Points on a hilly landscape, in no order, each with its height.
From any point a climber steps to the highest of the 3 points nearest to it. It stops when none of these is higher. Distance is the straight distance between rows; heights are no part of it.
val height 891: [-64 -32   1  33 -19  32  89  45]
futo height 878: [ 44 -55 -41  13 -24  -5 -17 -67]
gal height 867: [-71   8  23  37   4 -34  53 100]
zikub height 679: [ 35  -6 -62  34  25   7 -73 -35]
Gitub height 873: [  1  31  22 -35 -25 -17 -33 -24]
moba height 843: [  5  14  26 -18  46 -61  40  29]
raro height 441: [  6  18 -28  -4  -7 -10 -80 -40]
vapo height 813: [-53  -5  34  16   9  28  70  77]
fova height 832: [-47 -36   8  17 -13  64  81  28]
kubom height 795: [-30 -42  -4   2 -11  83  66   6]
Fofo height 876: [ 52 -71 -38  38 -12  34   3 -39]
Kub height 831: [ 40 -46 -36   9 -36  -7 -12 -77]
lato height 506: [-22  47  25 -22 -29  30 -57  -2]
vusib height 687: [ 20   0  17 -34  19 -31   3 -17]
pobo height 597: [ 29 -16 -19 -11  -7 -22 -29 -60]
misog height 569: [  1   6   7 -26  -5 -69  24 -25]
zeli height 919: [ 35 -36 -65  30 -11   8 -59 -52]
Dasir height 762: [-44  23  50  -8 -15   0  62  37]
sebu height 529: [ 23   5 -30  -5  14 -12 -67 -33]
vavi height 624: [-14  35  34 -23 -33  43 -22  15]
zenok height 261: [ 27  28   8 -37  13   4 -40  -8]
tupa height 654: [ 10  -8 -81  58  34  -9 -84 -30]
bidef height 783: [-11  17  30 -30 -13 -54  43  10]
zeku height 749: [  0  32  30 -33 -25   5 -20  -1]
teref height 630: [ 36 -10   0 -31  31 -18 -24 -35]
boro height 920: [ 49 -49 -43  17 -10   7 -33 -62]
timid height 811: [-58   2  26  23  -6   7  75  75]
selok height 720: [ 22 -33 -83  77  30  15 -75 -29]
Pigi height 903: [ 50 -74 -23  30  -4  20  34 -49]
tono height 575: [ 11  34  36 -38  23  16 -11  12]
fol height 645: [ 28  -5 -23  -2 -19 -21 -49 -52]
pud height 870: [ 66 -81 -25  30   9   5  42 -24]
nom height 908: [ 49 -52 -44  17  -7  11 -29 -63]
gako height 696: [ 40 -20  -1 -24  37 -43  28 -25]
kuda height 713: [-21  18  35 -14  23  -7  53  62]
Tiso height 741: [ 21 -11   7 -14  32 -70  32 -11]
tav height 321: [  1  44 -10 -16   7   9 -69  -6]
bafo height 399: [-10  44   8 -21  -6  11 -64 -11]
kirak height 857: [ 61 -65 -48  55 -12  58 -24 -31]
nusol height 761: [-61  13  27  12  -1 -49  62  69]
Kufa height 798: [-30  17  38  -9 -13  28  66  42]
vopo height 631: [  2  22  30 -48  20  -3  -9  -7]
luz height 587: [ -9  37  37 -44   7   1  11  19]
Kugun height 799: [ 43 -55 -64  58  12  36 -52 -33]
feb height 711: [-53  10  32  17 -33 -10  77  62]
domuf height 793: [-22  23  24 -10  17 -58  43  43]
Dek height 803: [  3   1  17 -15  28 -86  42   8]
pomup height 579: [ -2  15 -69  46  -1 -27 -86 -29]
lel height 780: [ 22 -17 -66  40   7  -4 -74 -38]
kolo height 392: [-33  41  17   9 -48  76 -43   7]
vebo height 640: [ 22 -14   7 -32 -12 -55  17 -47]
Pom height 449: [-15  30 -73  58  26 -36 -79 -17]
raka height 643: [-31   3  25 -10 -45  80  27  27]
Non height 538: [ 41 -22 -30  -7  31   1 -53 -34]
vom height 740: [ 15  19  13 -34  -9 -32  -3 -32]
manen height 712: [-16  20  34 -16 -15  84  15  29]
rina height 729: [-33  23  55 -13   4 -20  56  52]
rudat height 877: [  8  25  23 -29  31 -57  35  13]
nor height 144: [-22  43 -36  18  -3  -8 -94  -3]
Peg height 571: [ 20  -9 -12 -16 -30 -26 -24 -63]
muvun height 850: [-24  11  42 -11  13  47  66  60]
Geso height 937: [-30  -5  31  -1  13  87  54  38]
Zabi height 824: [-27  15  45 -16   6  43  51  45]
tapuf height 304: [ 20  40   1 -21  29  10 -57  -5]
nilit height 655: [-39  26  47  -8  -8 -40  63  38]
mupef height 829: [-46  12  25  21   6  -1  70  89]
biga height 769: [-20  19  41 -13 -15  63  27  30]
Muf height 768: [-30  13  29  -1  26 -72  42  56]
nagot height 599: [ 29 -10 -21  -7   2 -17 -49 -46]
vab height 537: [-23  28  16  -3 -28  87 -23  31]
Dono height 887: [ 52 -75 -38  50 -26  33  -8 -39]
big height 673: [ 35 -27 -12 -18  22 -39  21 -39]
Timu height 766: [-32  18  40 -16 -27  35  45  23]
fopa height 683: [ 42 -41 -14  -6  36 -57  49 -19]
zavov height 55: [-29  56 -23   7 -34   6 -85  -5]
Ribek height 568: [-12  24  47 -36 -10 -13  14  16]
Fida height 904: [-51  18  15  27  35 -43  40 108]
lelaf height 625: [ -4  35  38 -39 -10  38 -23  20]
Losit height 827: [ 23 -29 -59  26 -10  -9 -62 -54]

Two climbers start at each pair of points below. Name the first point that both come to, or write -.
vab / Dasir => Zabi
Timu / raka => Zabi
selok / pomup => zeli
nilit / Muf => moba
lelaf / rina => -

Where does a climber stop that starts at each point below?
Pom => boro
nusol => Fida
tapuf => Gitub
vavi => Gitub

Call two points neighbours if one is among the 3 nearest of the other. Go from one point of each pair to the other, from neighbour to neighbour, staying as high as possible. Name the lowest point that can't be avoided.
Fida / boro => nor
rudat / Fida => nusol
val / Geso => fova
val / fol => nagot
Fida / muvun => vapo
Gitub / muvun => vebo
Pigi / boro => Kugun
